A landscape with many valleys, sampled at points; each row gives a point and its height.
A ball rolls from a point to the lowest of its 2 nearest points, and stops where none of them is lower. Distance is the straight distance between rows; heights are no part of it.
tero: [157 101 105 126 113 137  86 117 111 112 163 115 159 114 129 101 130 163
 187 130 113 148 138  88 120 126 183 107 185  88 134 125 151 129  95 162
 181 137 120 132 161  61 133 145 116 140 122]  (h 6.01)
Tene: [145 107 163 135  98 163  95 148 177 160  65 106 125 147 127  99 158 130
 121 160 138 140 124 157 145 119  98 136 162 159  99 150  87 155 123 129
  88  68 105  57  78 161 175 140 119 126 188]  (h 4.32)
vopaf: [161 142  80 121 155 146  97 120 113 135 119 122 135 106 152  80 132 147
 137 123 112 147  99 129 157 109 185 122  94  85 138 120 145 109 129 124
 176 106 156 162 113  88 147 124 110  69 119]  (h 3.85)
mit: [117 133 120 113 132 133 173 154 177 117 160 117 123 115 126 168 108 101
  99  83 132  95 148 123 107 139 126 125  99 160 141 104 196 127 106 136
 103 167 130 119 172 117  44 126 145 154  98]  (h 5.00)
firi: [157 110 122 105 104 171 106 161  80 106 134 106 171 143 158 136 170 109
 149 120 144 156  93 141 138 128 179 151 138 114 164 143 128 139 101 177
 187 136  98 148  89 109 101 132 101 112 152]  (h 4.46)
goba: [ 95 154  82 154 163  79 135  97  90 138 141 140 161 131 173 209  98 141
  90 125 101  91 144 151 144 134 109 176 108  85 166  84 162  89 131 161
 115 123 120 168  94 135  73  93  80 190  99]  (h 4.87)
zube: [165 125 166 120  89 143  84 162 178 113 134  92 133 142 103 105 154 178
 181 153 129 154 148 104 122 130 110 114 214 100 106 141 103 164 102 146
 163 106  89  71 178 108 164 166 111 117 166]  (h 3.56)
los: [155 123 170 128 124  91  92  64 128 116 139 135 144 146 137 106 149 174
 196 152 127 177 122 122 108 128 120 136 183  98 114 143 123 101  90 147
 178 118  90 137 143 136 164 143 147  76 162]  (h 6.31)
nuka: [120 101 150 140  95 147 122 143 179 170  85  91 133 126 119 122 158 122
 123 148 138 140 136 135 127 125 105 118 171 167 108 138  94 167 142 141
  86  93 125  79 122 142 170 165 129 150 156]  (h 3.98)
kis: [107 105 192 167 129 127 135 197 153 104 143 120 116 158 108 150 141 106
 116 116 138 137 155 117 142 118  86 134 114 136 147 103  92 135 156 119
 153 165  91  93 166 200 127  87 165 149 108]  (h 5.77)
fogu: [124 149  79 149 181  65 171  95  48 126 118 178 166 112 142 170  91 127
 110 149 104 123 141 122 116 129 127 123 110 108 150 123 154  43 160  85
 102 136 151 176 111  96 142 106 120 148  82]  (h 1.94)
Zuvod: [123 125 171 139 108 142 133 170 208 128 153 109 115 125 145  97 141 131
 131 126 152  84 166 115 138 101 126 120 145 165 106 108 135 172 122 113
 138 130 137  64 183 143 113 145 134 113 128]  (h 4.73)
Mibog: [143  89 190 125  97 128  99  96 144 133 101 131 127 132  94  84 134 140
 181 162  98 163  97 129 107 135 121  92 187 149 113 143 106 123  83 131
 118 138  98  80 155 146 184 136 154 113 155]  (h 3.55)
mivop: [105 116 172 137  92 142 141 158 174 111 150 123 108 106 114 102 117 111
 140 101 138  95 145 104 138 122 150 115 144 174 108 137 129 175  88 129
 113 156 122  93 177 133 116 144 128 135 117]  (h 4.40)
pum: [ 93 118 128 185 156  74 156  99  74 108 133 174 145 126 116 156 115 104
 126 112 104 146 158 114 133 151  98 141  63 120 146 130  85  48 173 116
 105 148 125 140 119 162 124  96 125 192 122]  (h 1.45)
nerob: [115 161 183 156 141 141 155 205 139 113 133  91 131 147  69 195 144  92
  90 102 122 156 140 142 108 147  41 149 183 119 161 100  84 162 142 144
 118 149  75 116 164 166 134 123 126 154 115]  (h 5.24)
mot: [150 105  86 146 158 170 108 176 119 156 117  99 133 133 190 151 131 131
 109 114 146 134 118 125 142 122 150 162  71 125 129 135 109 174 175 142
 184 100 159 155  81 118  98 150  62 102 136]  (h 3.12)
pivo: [126 134  98 105 120 138 124 138  83 136 148 103 168 117 111 164 146 137
 116 115  76 178 107 151  88 164 135 135 218  87 184 106 132 123  96 188
 127 155  86 156 111  79 111 132 101 169 131]  (h 1.76)
pufub: [120  87 131 109 112 135 138 123 104 126 162 135 144 119 158 146 108  96
 140 125 154  93 117 111 125 124 183 143  89 183 130 137 184 140 108 169
 154 139 129 148 142 109  76 140 129 111 120]  (h 1.72)
totu: [128 141 177  92  82 120 146  78 180 117 142 140  65 153 126  83 128  96
 113 126 164  74  98 142 143 112 122 127  95 194  83 134 178 135 100 113
 139 141 133  97 134 193 108 105 173  84 158]  (h 6.35)
ganip: [105 157  74 135 177  99 132  96  87 135 136 144 145  94 129 142 105 166
  98 127  82 146 134 132 134 134 127 134 103  49 152 132 126  72 161 123
 100 131 162 170  95  91 130 123  91 151  87]  (h 2.29)
kupu: [129 100 206 156 104 116 102 140 159 127 162 116 149 141 121 109 137 185
 197 165 147 141 162  99 131 126  94 128 184 105 117 127 119 159 119 156
 162 131  84  85 201 151 155 161 126 120 138]  (h 4.01)
gol: [120 146  91 140 139  45 186 114  96 123 130 165 167 128 127 177  90 101
 113 120 116 101 167 123  98 106 108  97 116 132 152  96 202  64 104 113
  69 163 130 141 130 134  87  93 143 180  68]  (h 1.78)
Kituv: [127 114 144 149  73  90 175 125 111  88 123 167  79 177  98 107 125  77
  88 102 149 110 119 118 167 118  88 109  59 159 116 127 106  89 138  65
  93 185 126 125 155 207 114  48 202 128 102]  (h 5.66)
bufu: [129 132 152 106 123 124 129 188 138  65 138 104 120 164 135 137 157 114
 114  96 155 121 139 125 126 119 149 159  94 143 149 122 150 146 100 172
 169 148 101 112 125 162  57 113 128 102 142]  (h 5.04)
pom: [164 128 128 135 138 137  98 158  88  81 124 107 147 137 113 107 153 169
 163 134  93 188 115 121 143 157 135 153  98  46 158 168  71  85 122 141
 176  93 115 134  99 119 154 139  67 126 189]  (h 4.31)
Kelo: [129  74 153 146 126 131 122 132  95 140 159 113 163 135 159 149 119 149
 181 164 122 171 126 108 126 139 137 140 159 130 141 123 109 141 139 164
 188 116  77 119 169 100 122 163 110 171 137]  (h 4.52)
Lat: [140 105  79 118 108 180 118 159  71 161 163 111 170 103 159 147 127 142
 135 123 100 165  87 130 134 147 155 120 192  84 154 114 122 151 116 178
 154 128  99 178 130  50 116 149 102 166 136]  (h 0.91)
puf: [126 140 125 132 150 109  78  32 109 159  88 155 112 118 108  50 132 136
 132 167 142 125 125 161 181 103 142 134  81 117  91 172 140 120 132 101
 134  35 149 150  66 127 210 137 125  68 164]  (h 3.70)
gud: [120 121 168 125 121 134 104 111 132 118 106 141  76 125 113  67 149 129
 144 143 137 109 124 134 171 118 112 159  91 137  89 158  65 115 139 113
 133  66 140 113  71 181 180 125 110 103 215]  (h 4.41)
matan: [154 131  79 126 141 162 100 138  86 112 142 129 163 138 173  99 145 131
 138 118 104 148 107 132 162 118 181 151 103  64 174 133 137  98 115 158
 185 137 123 169  83 110 125 116  91  80 138]  (h 4.14)
Povaz: [113 166 107  98 150 122 146 139 147 129 118 109 126 112  95 158 153 143
  90  91 107 146 134 138  97 132 126 143 166 115 153  84 131 103 135 142
  89 176 125 127 109 115 113 120 120 148  91]  (h 2.92)
mez: [124 150  90  82 139 142 129 124 114 149 116 105 142 101  88 154 146 143
 108 102  81 167 117 146  90 155 138 116 195 110 149 100 142 119 112 158
 105 169 117 148  96  76 120 110 109 153 102]  (h 2.39)
kare: [167 130  68  92 115 179  93 185 130 173  74  86 139 111 141  99 151 173
 131 143 131 175  82 160 149 123 143 104 145  71 123 137  93 195 134 123
 130  84 148 132  88  96 160 145 101 100 157]  (h 1.66)
nelem: [123 153  81 146 165 149 120 191 111 112 148 105 151 128 138 161 143 180
 112 107  99 172 150 141 134 148 118 154 117  50 160 132  86 141 174 140
 165 105 124 129 103 110 126 132  42 143 144]  (h 2.96)
botev: [171 118 136 111 157  99  96 116 152  94 118 117 136 120  94  81 116 157
 138 128  82 151 144 111  86 119 152  91 175 113 118 113 125 110 145 100
 114 138 164  78 156 113 167 110 158 127 108]  (h 5.46)
Lepo: [154 109  89 102  95 186 110 188 146 164  85  93 145 107 135 126 156 159
 151 124 130 161 113 129 130 142 140 110 185 113 118 143 110 198  94 158
 130 100 121 131 112  60 156 162  85 132 156]  (h 2.46)
gule: [152 124  80 151 174  88 176 113  47 126 123 185 172 122 165 152  92  96
 117 149 114 100 139 122 136 101 150 118  77 146 156 124 196  54 139  89
 136 142 138 173 120 107 118 103 129 129  87]  (h 1.64)
vafig: [123 180  74 113 181 160 140  92 145 164 135 147 100 113 159 133 102 156
  86 146 144 111 129 138 139 124  97 120  65  91  99 134 130 130 208  53
 107  95 215 174 144  85 135 164 118  96  94]  (h 3.22)
samur: [103 117 163 140 111 124 161 117 133 155 119 137 124 120  86 143 139 118
 141 129 110 144 126 122  92 141  98  91 217 166 114 133  87 109 150  96
  65 160 132 123 177 127 168 143 162 155  92]  (h 3.35)
sinad: [107 159 111 135 150 100 161 144 172  94 115 123 120 136 100 139 134 133
  87  96  97 125 150 130 113 119 111 141  84 118 158  97 118  84 137 123
  94 152 133 108 110 160 105  84 115 146 110]  (h 3.48)
topan: [120 118 197 154 129  92 116 166 133  65 143 142 129 159 116 124 144 122
 130 119 133 151 151 112 146 120 100 144  88 100 164 127 111 116 131 132
 166 164  66 101 137 205 119  91 152 125 112]  (h 6.00)
defi: [103 150 116 182 147  44 161 107 108  99 129 175 157 119  97 151 111 135
 117 127 100 130 169 121 115 119  76 103  91  85 137 118  98  51 165  85
  67 150 141 108 133 169 142  88 118 180  90]  (h 1.95)
Bulik: [ 97 125  96 146 143 110 139 136 101 124 152 128 169 148 174 226 103 119
  74 114 109 102 161 161 128 134 124 171 123 123 174  73 165 147 132 183
 128 128  92 151 112 135  44  99 117 195 111]  (h 4.70)
Bunab: [127 129 105 153 156 145  93  72 100 180 101 153 144 105 127  55 116 137
 110 164 143 153 118 154 194 108 149 112  42  79 111 179 116 149 157 119
 143  35 164 173  88 107 180 160 105  80 125]  (h 3.30)
Leg: [180 128 128 102  98 159  58 109 153 155  38 105 131 119 101  64 125 179
 160 184 106 165 101 161 118 116 134 100 177  93 100 150 102 162 104 128
 116  60 128  83  95  87 211 132 137 119 180]  (h 2.22)
pagek: [135 155 127  88 121 166 133 136 183 131 104 109  70 131 125  84 147 108
 104 121 132 103  89 144 118 117 135 140 108 159 111 117  98 136 135  65
 116  82 167 111  77 151 148 123 104  99 177]  (h 4.98)
kanin: [129 120 198 124 111  95 107  80 128 110 123 156 111 134  98  74 138 133
 177 143 126 135 110 140 121 113 115 112 168 141 107 130 126 121  83 117
 136 168  98  97 133 195 171 100 182  76 158]  (h 3.09)
Tep: [121 102 126 147 159 135 107 153  89  86 142 140 126 117 124 104 130 126
 141 112 127 121 163 115 161 133 131 154  43 110 131 163  76 102 149 147
 180 100 153 143  91 143 126 116  79  98 194]  (h 3.72)
Toz: [138 122 148 128 152 120 121 148 123  95 104 128 126 119 107  92 145 163
 148 130 101 185 124 119 130 128 128 137 108 102 150 129  66  86 144 106
 136 110 125 121 116 145 167 133 105 132 158]  (h 4.58)
miv: [110 104 140 139 122 143 136 127 147 177  90 115 137 109 109 152 138 149
 142 154 117 152 122 118 101 138  98 103 198 144 115 133  83 143 161 111
  80 116 128 112 149  98 171 176 141 162 122]  (h 3.64)
podu: [ 99 169  75 126 181 180 128 129 125 166 146 130  97 114 151 170 108 182
  88 132 142 115 159 134 147 131 103 146  63  75 109 129  98 139 216  85
 113 106 200 188 113  87 108 156  93 102 115]  (h 2.95)
mib: [152 134 155 128 149 101 121 120 167 116 128 127 136 135 120  77 124 165
 145 154 112 114 151 107 117 100 140  89 167 130 113 112 112 118 186  67
 114 134 158  83 189 145 171 133 175 118 115]  (h 5.26)
bur: [145 107 157 103 100 144 108 174 110  91 132 118 148 149 137 131 166 103
 152 110 152 134 116 133 140 138 173 152 135 166 147 149 135 160  84 171
 176 148  99 132 107 137  88 136 127 100 160]  (h 4.72)
desup: [120 111 154 136 104 109 152 162 160 106 169 141 123 134 126 149  94  91
 117  98 151  84 159 103 138 111 128 108  74 164 130 122 194 138 108 128
 115 171 110  97 197 152  56 111 179 131 107]  (h 5.41)
reri: [125 149  75 120 174 125 144  99 108 143 112 152 113  96 135  95 102 128
 106 121 113 132 102 134 140 119 160 106  67 108 135 136 128  83 160  83
 127 105 184 177 112  94 150 129 114  77 100]  (h 3.52)
Fopi: [ 96 137 127 129  93 113 178 102  84 131 161 160 110 130 115 189 102  76
 133 124 168  81 160 105 103 153 111 126 177 198 105 145 147 129 132 124
  50 178 145 174 159 124  91 150 175 163  84]  (h 2.63)
nukos: [137 104 184 133 114 106 123 143 111  89 144 124 159 153 129 133 147 127
 158 134 126 172 136 116 131 124 120 133 128 112 166 121 133 107 105 166
 169 166  61 107 135 169 102 115 131 144 137]  (h 6.20)
Teke: [164 113  87 110 135 122  98 134 129 118 131 103 164 126 110 115 134 176
 144 145  82 195 122 115 107 127 175 117 168  73 161 114 128 114 137 146
 168 130 123 120 135  77 140 128 113 150 121]  (h 5.83)
bukav: [123 121 132 118 101 148 154 114 154 132  92 116  81 150 121 112 141  90
 103 118 150 120  92 133 128 122 129 138  95 201 103 130  86 120 134  98
 109 116 155 131  86 169 138 123 144 112 153]  (h 5.21)
fotut: [100 159  68 129 185 162 120 135  84 161 149 128 125  99 142 157 116 164
  93 122 118 139 120 147 144 126 121 148  87  32 144 115  99 122 183 124
 111 134 164 194  78  97 112 143  87 120 110]  (h 2.65)
fadud: [133 113  87 136 181 167 130 166 130 145 151 101 132 134 199 195 103 133
  97 117 146 110 143 128 137 132 134 177  87 123 140 100 153 150 174 131
 177 131 142 159 124 118  65 133  85 135 105]  (h 2.71)
rurud: [ 98  87 183 123  72 139 149 137 130 106 131 148 115 124  56 138 139  74
 128 108 126 130 106 151 130 149 134 100 150 190 122 147  97 174  97 136
  98 188  94 107 165 167 112 103 174 134 141]  (h 4.28)
pog: [125 124 102 107 149 165 122 167  69 170 145  98 141 128 158 194 136 126
 109 120 127 153 100 134 120 154 121 169 173 104 152 108 105 167 155 174
 138 129 110 192  95  90 105 149 102 164 123]  (h 1.63)
raz: [142 115 104 130 107  97 196 110  86 114 137 171 139 151 135 172  82  65
 125 130 162  79 145  96 116 130 124  98  80 201 109 135 200  95 119  94
 103 163 132 151 166 138  93 111 181 124  99]  (h 1.69)
Faz: [112  86 205 148  66 149 130 107 138 132 101 158 108 124  64 112 120  99
 166 133 120 141  96 147 130 145 126  86 176 183 119 171  93 157  65 138
 107 159  87  87 160 165 154 116 170 138 148]  (h 3.95)
mel: [133  98 113 154 150 150 123 156 112 113 138 123 125 146 166 135 126 115
 108 105 149 115 121 114 133 126 140 177  34 137 133 148  98 124 151 140
 182 113 151 172  88 149 102 124  76 100 152]  (h 3.41)
Makal: [148 128 119 116  99 127 106 139 146  94 158 115 138 102 107  99 131 150
 171  93 113 129 156 100 113 131 189 120 177 111 122 122 170 135  68 159
 157 160 117 104 156  82 108 133 130 142 131]  (h 6.19)
Geki: [129  88 187 169 104 139 123 156 132 127 163 110 155 141 128 147 127 149
 188 153 146 147 152  96 136 139 116 150 166 129 124 131 105 178 125 173
 184 129  71  91 183 135 122 166 107 157 145]  (h 4.29)
leka: [147 145  88  99 126 113 195  89 129 115 115 154 106 135 140 130 113  81
 110 125 131 104 104 123 111 132 141  95  78 204 114 140 203  70 121  74
 126 143 158 143 147 126 113 114 162 102 106]  (h 2.45)
Rina: [145 161 104 101 148 139 155 154 186 108 138  96 102 116 145 124 139 122
 105  92 119 117 136 130 114 124 150 128  93 147 147 100 192 108 102 127
 144 140 155 106 138 114  69 120 116 114 117]  (h 4.51)
sivi: [139 117 113 137 124 105 129 112 118 100 148 147 129  84 122  96  92 128
 182 102 120 101 142  93  97 150 201  93 162 135 122 136 179 121  73 130
 119 157 147 116 163  71 138 125 135 146  83]  (h 6.38)
pim: [116 151 112 160 153  39 165 108 126 116 121 167 161 121 114 170 105 137
 120 129 103 126 157 127 101 115  98 102 124 107 157  85 158  65 138  99
  67 167 119 117 139 152 124  89 131 178  60]  (h 2.21)
muroz: [139 135 193 121  90 136  86 146 172 125  89 107 110 150 131  76 156 128
 129 173 144  96 129 158 147  98  94 139 186 122  96 138  87 159 117 115
 112  77  92  64  82 195 187 127 127 106 198]  (h 4.65)
Luv: [136 137 115 122 117 144  84  94 182 145 143 121 105 107 134  58 136 159
 169 136 149 104 128 116 126 121 171 107 144 132  82 136 179 155  81 157
 142  95 163  96 135  89 149 155 129  98 137]  (h 7.02)
Mem: [140  84 145 127 103 105 164  97  86 131 143 176 152 128 162 143  91  77
 132 137 162  77 127 107 124 126 167 115  72 211 111 145 195 123 113 130
 123 140 138 147 164 134  93 144 156 119 115]  (h 0.99)
zeko: [119 106 130 169 166 121 121 146  72 121 153 120 162 148 159 198 121 133
 118 132 100 176 128 139 130 159 117 182 120  96 178 101  87 109 170 156
 163 116  86 145 115 131 104 126  93 195 132]  (h 2.26)
roro: [129 161 173 109 105 119 124  78 199 123 156 138  67 126 142  57 123 113
 145 138 153  51 125 129 125  98 121 107 147 174  72 130 194 122  85 103
 132 133 138  64 155 165 143 107 184  84 148]  (h 6.60)
rakis: [118 165  81  99 165 127 130  85  57 166 125 157 117 122 151 178 114 110
 109 171 146 104 119 126 124 145 106 135 151 130 116 121 152  86 180 123
  94 155 159 203 112  82 125 152 138 122  66]  (h 3.03)
kivi: [ 88 130 136 119 105 117 174 109 119 132 144 142 115 120  94 162 121  96
 128 110 134 116 152 120 102 145 115 109 177 169 125 119 135 117 115 118
  60 186 125 142 164 122 101 128 159 162  85]  (h 2.91)
Zifit: [119 174  60 143 145 111 130 178 164  86 129  97 154 140 145 157 146 163
 106  83  98 123 157 140 145 130 141 147  89  59 159 117 132 125 129 148
 158 104 144 100 107 118  91 116  38 144 114]  (h 3.49)
tigo: [149 110 127 119  83 157  91 176 154 142  98  91 145 129 126 104 153 165
 169 141 140 141 129 122 130 138 127 130 187 126 115 159 109 183  84 175
 144  90  98  81 128  99 160 172  88 128 177]  (h 3.02)
Topo: [118 117 150 130 101 117 167 135 131  93 105 149  85 158  89 118 134  78
  85  85 140 128 102 133 130 141 118 137  75 177 128 122  81 110 136 100
  97 174 132 130 111 195 113  75 171 136 131]  (h 5.45)
Soni: [151 124 110 113 130 116  77  67  87 123 147 140 169 125 154  91 154 165
 200 138 121 152 125 119 124 121 174 119 169 101 117 141 163 110  88 167
 187 136 105 158 134  81 161 138 147  86 130]  (h 6.17)
bok: [150 147 108  97 146  95 147  79 117 117  98 159 105 114 126  85 118 103
 135 125 117 113 105 138  98 123 177  97  97 170 136 130 185  73 102 100
 136 151 156 131 138 106 156 104 163  85 117]  (h 2.61)
fizu: [100 160 110 164 128  66 165 140 158 103 131 129 147 159 129 206 102 112
  76  88 121  80 138 136 130 113  99 158  42 110 153  95 143 130 104 148
  99 135  97 130 104 177  48  90 116 164 100]  (h 4.22)
gubob: [155 152  95 110 150 116 118  75 140 143 125 141 109  96 156  79 102 109
 142 148 138  94 108 123 114 113 180  80  94 163 101 149 215 118  88 116
 159 104 183 139 157  73 170 141 142  80  87]  (h 1.86)
dozi: [121  96  81 137 148 177 113 140  98 206 118 120 158 113 194 142 122 132
 102 138 153 149  93 136 158 120 134 142 105  92 126 115 102 183 173 139
 150  97 150 182  84  92 113 161  93 104 107]  (h 3.42)
sikip: [142 158 145 110 141 113  89  62 185 113 160 126  86 117 134  57 120 143
 176 118 147  73 143 129 103 118 159 119 176 139  57 125 181 128  67 131
 136 122 154  89 156 127 146 119 174  80 145]  (h 6.83)
guguz: [ 92 135 133 120 110 158 165 144 170 122 161 116 102  83  99 139 104 116
 127  66 143 106 137 115 115 141 160 144 150 169 111 139 135 185  94 134
  89 151 132 135 167  89  98 155 107 159 119]  (h 4.00)
lom: [129 123 184 115 108 136 134 184 170  87 172 116 112 162 141 134 128 113
 124 110 174  84 156 113 145 105 133 143  81 150 120 120 171 163 108 149
 169 158  98  96 172 174  61 116 171 107 128]  (h 5.42)
Mafe: [124 176  87  89 148 144 158 107 174 159 130 114  86 124 144 153 130 126
 111 115 142 103 115 122 103 134 102 125 134 158 107 115 158 104 160  98
  97 141 178 157 143  94 109 152 138 108  84]  (h 3.89)
fugud: [107 108 127 167 167  98 138 118  55 123 139 145 138 134 141 191 117  98
 101 111 119 136 138 124 119 159 106 188  87 131 156 129  78  83 168 142
 126 146 118 173  87 161  94 108 128 184 119]  (h 1.87)
duz: [116 161  64 124 161 128 159  85  82 164 108 162 131 106 156 144 116 122
 112 177 148 121 109 119 129 124 137  99 118 133 117 140 128  99 178  85
 114 112 180 195 118  77 172 150 141 104  71]  (h 3.25)
roda: [ 98 128 193 186 128 139 133 197 154 113 137 112 130 164  85 189 152  80
  90 115 128 152 131 123 132 148  39 135 161 125 164 125  53 156 167 103
 123 146  88 109 175 187 150  91 167 148 120]  (h 5.50)
nazad: [105 117  75 158 158 167 115  94 100 220 111 129 138 119 174 149  99 153
  80 169 172 146 115 147 166 110 112 121  86  94  99 137 103 172 209 111
 127  78 176 178 105  85 123 185 102 113  85]  (h 3.66)
zad: [169 140  51 128 124 192  99 183  96 178  90 107 157 115 164  98 127 155
 129 125 143 175  72 157 169 117 145 113 108  16 141 135  81 199 145 125
 148  87 149 173  83 103 137 153 101  83 138]  (h 2.30)
Boki: [136 174 133  98 132 155 149 149 206 116 122  99  82 132 130  88 150 106
  68 114 124  81 122 142 115 100 130 122 145 155 125  98 100 116 138  55
  95 126 159  91 126 145 129 109 143 119 153]  (h 4.66)
tarul: [104 115 154 115 132 140 110 127  46 172 167 133 136 130 133 200 123 113
 124 139 127 141 118 134 101 170 109 174 203 152 142 116 107 149 142 177
 107 131  97 191 126  90 109 153 140 207 124]  (h 2.09)
Gudir: [146 137  80 132 128 183 102 131 120 176  93 134 116 100 141  63 109 151
 119 133 134 157 100 165 172 115 155 113  66  47 135 168  84 184 140 100
 131  51 192 169  72 113 151 158  98  74 149]  (h 2.84)
Tif: [126 203  76  85 171 144 132  96 160 141 132 135  70 123 134 156 133 145
  89 131 140  96 121 124 120 141  89 147  84 113 123 126 149  75 180  78
  84 136 198 172 116  97 109 148 115 104  95]  (h 3.57)
Gosem: [145  87 142 155 122 147  86 109 126 183  52 108 157 133 131 112 139 150
 140 202 131 206 102 147 144 147 105 128 132 117 120 166  92 145 134 158
 115  63 112  95  92 104 183 176 111 148 166]  (h 4.91)
gubi: [110 102  92 121 115 158 135 127 149 193 126 121 127  93 148 138 139 131
 129 120 154 130 105 122 125 124 148 119 137 167 114 136 147 177 120 155
 121 112 151 146 110  78 124 171 107 134 115]  (h 3.13)
vut: [119 114 108 130  98  97 199 108 102 129 163 156 126 143 142 198  83  76
 114 119 177  61 154  92 102 154 114 118 124 205  96 141 177 134 141 102
  74 156 144 170 174 139  70 128 186 153  90]  (h 2.23)
zatis: [138 140 184 123 114  89 103  40 128 137  98 158 101 136 104  52 136 141
 164 173 118 126 104 146 129 104 111 122 172 137  84 137 115  98 108  98
 123 115 113 100 107 191 217 100 174  91 179]  (h 2.64)
gesa: [125 147 114  94 138 136 156 115 188 143 123 116  98 119 122  93 133 122
 112 125 120  97 122 119  92 112 144  94 138 173 110 106 152 112 149  81
  98 137 173 109 146 107 130 137 155 113 118]  (h 4.26)
zusi: [133 120 177 103  60 102 150 120 160 104 158 162  61 156 117 104 110  85
 106 118 164  70 118 130 152 121 111  98  77 188  88 132 180 148  99  97
 117 172 129 106 185 198  94  76 209  81 134]  (h 6.10)
vepor: [108 124 184 122  93 130 157 166 125  97 134 117 137 141  67 153 139  82
 115  91 107 171 123 131 116 143 113 107 146 144 170 118 118 165  87 156
 110 181  71 106 148 165 106  93 155 154 129]  (h 4.67)
sufa: [129 127 121 138 145 128  95 138  81  68 147 140 145 116 106  96 151 153
 163 118 107 150 161 119 158 134 130 149  74  57 152 173  82  74 115 163
 185  98 121 141  91 147 140 116  74 101 189]  (h 4.02)
mesig: [ 96 137 116 120 171 108 141 106  73 162 134 137 133 110 118 167 127 135
 137 157 120 159 133 117 101 148 100 134 170 125 142 112 111  95 182 126
  88 147 127 177 129 103 137 150 143 164  86]  (h 2.74)
nisir: [130 122 135 135 114 106 137  89 143 121 116 166 107  99  98  79 104 116
 160 136 131  92 143 105  89 120 169  70 166 175  95 153 160 124 102 104
  98 151 168  94 168 104 180 135 162 121  99]  (h 6.54)
lifid: [129  78 141 157 138 137 114 123 107 178 105 104 172 135 156 136 131 162
 157 190 132 190 117 122 148 137 119 135 134 123 120 137  94 149 168 153
 158  82 102 114 130  96 161 196 102 167 144]  (h 4.71)
lufaf: [189 150 110  79 140 141  45  74 125 123  67 118 116 131 108  52 115 174
 166 161 102 159 100 168 141 101 168 109 149  80  96 138 125 160 110 108
 146  59 164 122  84  93 207 117 153  83 163]  (h 1.34)
vunub: [123 114 220 131  80 150  93 181 177 115 111 110 115 148 121 100 169 117
 132 151 140 102 126 144 157 118  80 112 193 132 114 151 100 180 106 137
 132 120  77  64 148 199 173 124 138 115 169]  (h 4.99)
fak: [124 138 142 125 117 112 108  47 134 150  83 154  88 149 113  50 148  98
 117 167 149 107 118 149 168 100 129 143  96 171  81 153 120  98 137 109
 118  69 138 102  62 170 193 118 139  97 179]  (h 4.08)
buta: [110 157  90 145 138  91 165 116 156 111 124 138 130 136 117 176 106 120
  85  90 106  92 133 130 117 128  99 145  49 122 142 105 156  65 118 124
  88 143 143 146  98 152  77  93 109 148 104]  (h 3.87)
mapod: [152 152 158  98 129 119  73  45 139 121  82 129 105 122 108  55 130 166
 173 168 113 133 110 162 126 108 142 145 157  99  86 139 106 111 114 103
 131  66 132 122  82 146 210 111 152  89 195]  (h 2.10)
bimek: [ 94 137 143 107 133 121 136 107  69 152 145 129 120 115  95 188 127 112
 131 140 124 135 131 132  98 158  99 145 198 163 129 120 117 127 145 155
  81 172 107 170 127 106 116 158 147 189 103]  (h 2.43)
Rubar: [153 129 195 134 121 108 103 134 134  88 137 122 135 166 117 114 160 167
 182 144 124 181 123 121 120 140  95 140 161  85 148 133  92 101 101 145
 179 139  62 108 141 173 139 130 131  98 172]  (h 6.39)
rir: [103 122 130 163 127  67 154 137 102 105 147 136 171 158 147 214 107  98
  89 115 116 102 162 145 126 125 112 153  79 133 182  79 155 137 114 156
 116 139  87 136 126 171  43  83 145 198 104]  (h 4.50)
kogiv: [119 108  95 119 110 140 145  80 142 177 115 138 118 101 153 102 125  95
 128 147 154 110 109 115 121 116 161  97 116 192 100 147 183 134 113 132
 123 105 164 132 126  84 141 162 124 108  99]  (h 2.62)
sesi: [130 168  75 110 159 154 141 200 171  99 130  90 117 138 148 144 150 132
  91  75 133 125 133 135 125 127 126 147  88 103 153 122 142 128 132 131
 141 114 152 122  94 120  82 120  62 110 128]  (h 3.96)
Bofe: [132  89 106 124 149 152 152 149 107 143 154 114 150 136 189 167 108 106
 104 108 136 102 119 119 130 125 155 160  99 166 147 107 183 133 139 151
 166 129 136 161 129 106  63 131 119 130 111]  (h 2.28)
Remut: [101 135  97 119 117 175 139 162 138 158 168 104 111  94 152 165 110 124
 114  80 151 102 128 117 116 150 144 155 163 142 112 124 140 198  98 159
 108 135 140 166 131  53 100 167  85 158 114]  (h 3.58)
zum: [135  90 160 133  60  97 161 116 118 110 139 160 103 177 116 122 109  74
  95 124 179  89 115 109 150 128 103 106  74 205  87 140 153 145 133  87
 113 159 123 122 182 205  98  79 217 102 107]  (h 5.89)
lata: [ 88  93 233 139  61 155  97 148 168 119 152 134 100 140  93  97 155 113
 127 135 159  90 129 139 179 116  93  93 170 157 105 154 121 200  75 133
 125 146  99  79 162 199 155 104 179 118 162]  (h 5.29)
mer: [155 121 134 127 141 107 124 144 152 111 130 103 151 119  88 115 138 163
 139 127  76 186 141 111  83 136 126 101 185  95 149 100 114 111 137 112
 123 137 119  97 163 103 147 132 136 157 120]  (h 5.64)
maru: [132 115  99 141 155  87 176 120  77 123 131 160 168 126 167 178  93 102
 116 129 126  97 153 126 120 109 140 118  97 145 171 102 218  69 127 120
 123 142 120 142 135 116  66 101 139 154 101]  (h 1.18)
Bune: [116 148 158 115 120 125 154 191 137  89 110 102 133 151  87 175 155  95
 100  90 104 162 128 139 101 144  97 146 158 137 174 114  92 145 111 155
 113 156  84 113 126 159 105 116 118 151 134]  (h 4.96)
Bemi: [ 99 143  93 157 175 126 123 162  92 122 149 107 157 137 147 216 126 148
 101 121 100 150 159 144 133 169 103 187 116  61 174 101  83 144 179 163
 150 111 100 141  97 124 111 122  46 186 127]  (h 2.57)
tebu: [137 126 184 132 130 131 117 160 129  87 105 125 102 135 112  87 160 128
 151 125 119 138 118 123 147 132 109 153 109 118 124 150  40 109 132 119
 147 104 108  96 103 195 167 124 102 127 185]  (h 4.68)
Felot: [144 131 115 125  93 158  63  94 188 147 113 123 107 106 110  58 133 173
 179 126 126 106 139 135 124 132 161 112 201 125  74 158 149 180  46 162
 127  90 126  71 107  88 175 146 117 115 165]  (h 7.20)
Tuli: [135 139 185 131 131 127 111 149 204 114 157 107 121 134 133  75 140 156
 144 138 129  89 161 100 135  91 121 105 156 134 122  98 128 133 155  92
 138 150 140  66 191 153 147 113 167 115 125]  (h 5.03)

For each start below, name the point where the ball stops.
firi => Lat
mivop => gubob
lifid => kare
gud => kare
Rubar => lufaf
desup => pum
goba => Lat
Bune => lufaf
Toz => mot
lata => lufaf
Bulik => Lat
Teke => gubob

Call two points neighbours if one is among the 2 nearest of the other. Go from one point of each pair to the other, from neighbour to neighbour, staying as low as possible. Name the highest point that can't be avoided.
Mem and maru => nazad
Mem and kare => tebu
gubob and Mem => bok
maru and pum => pim
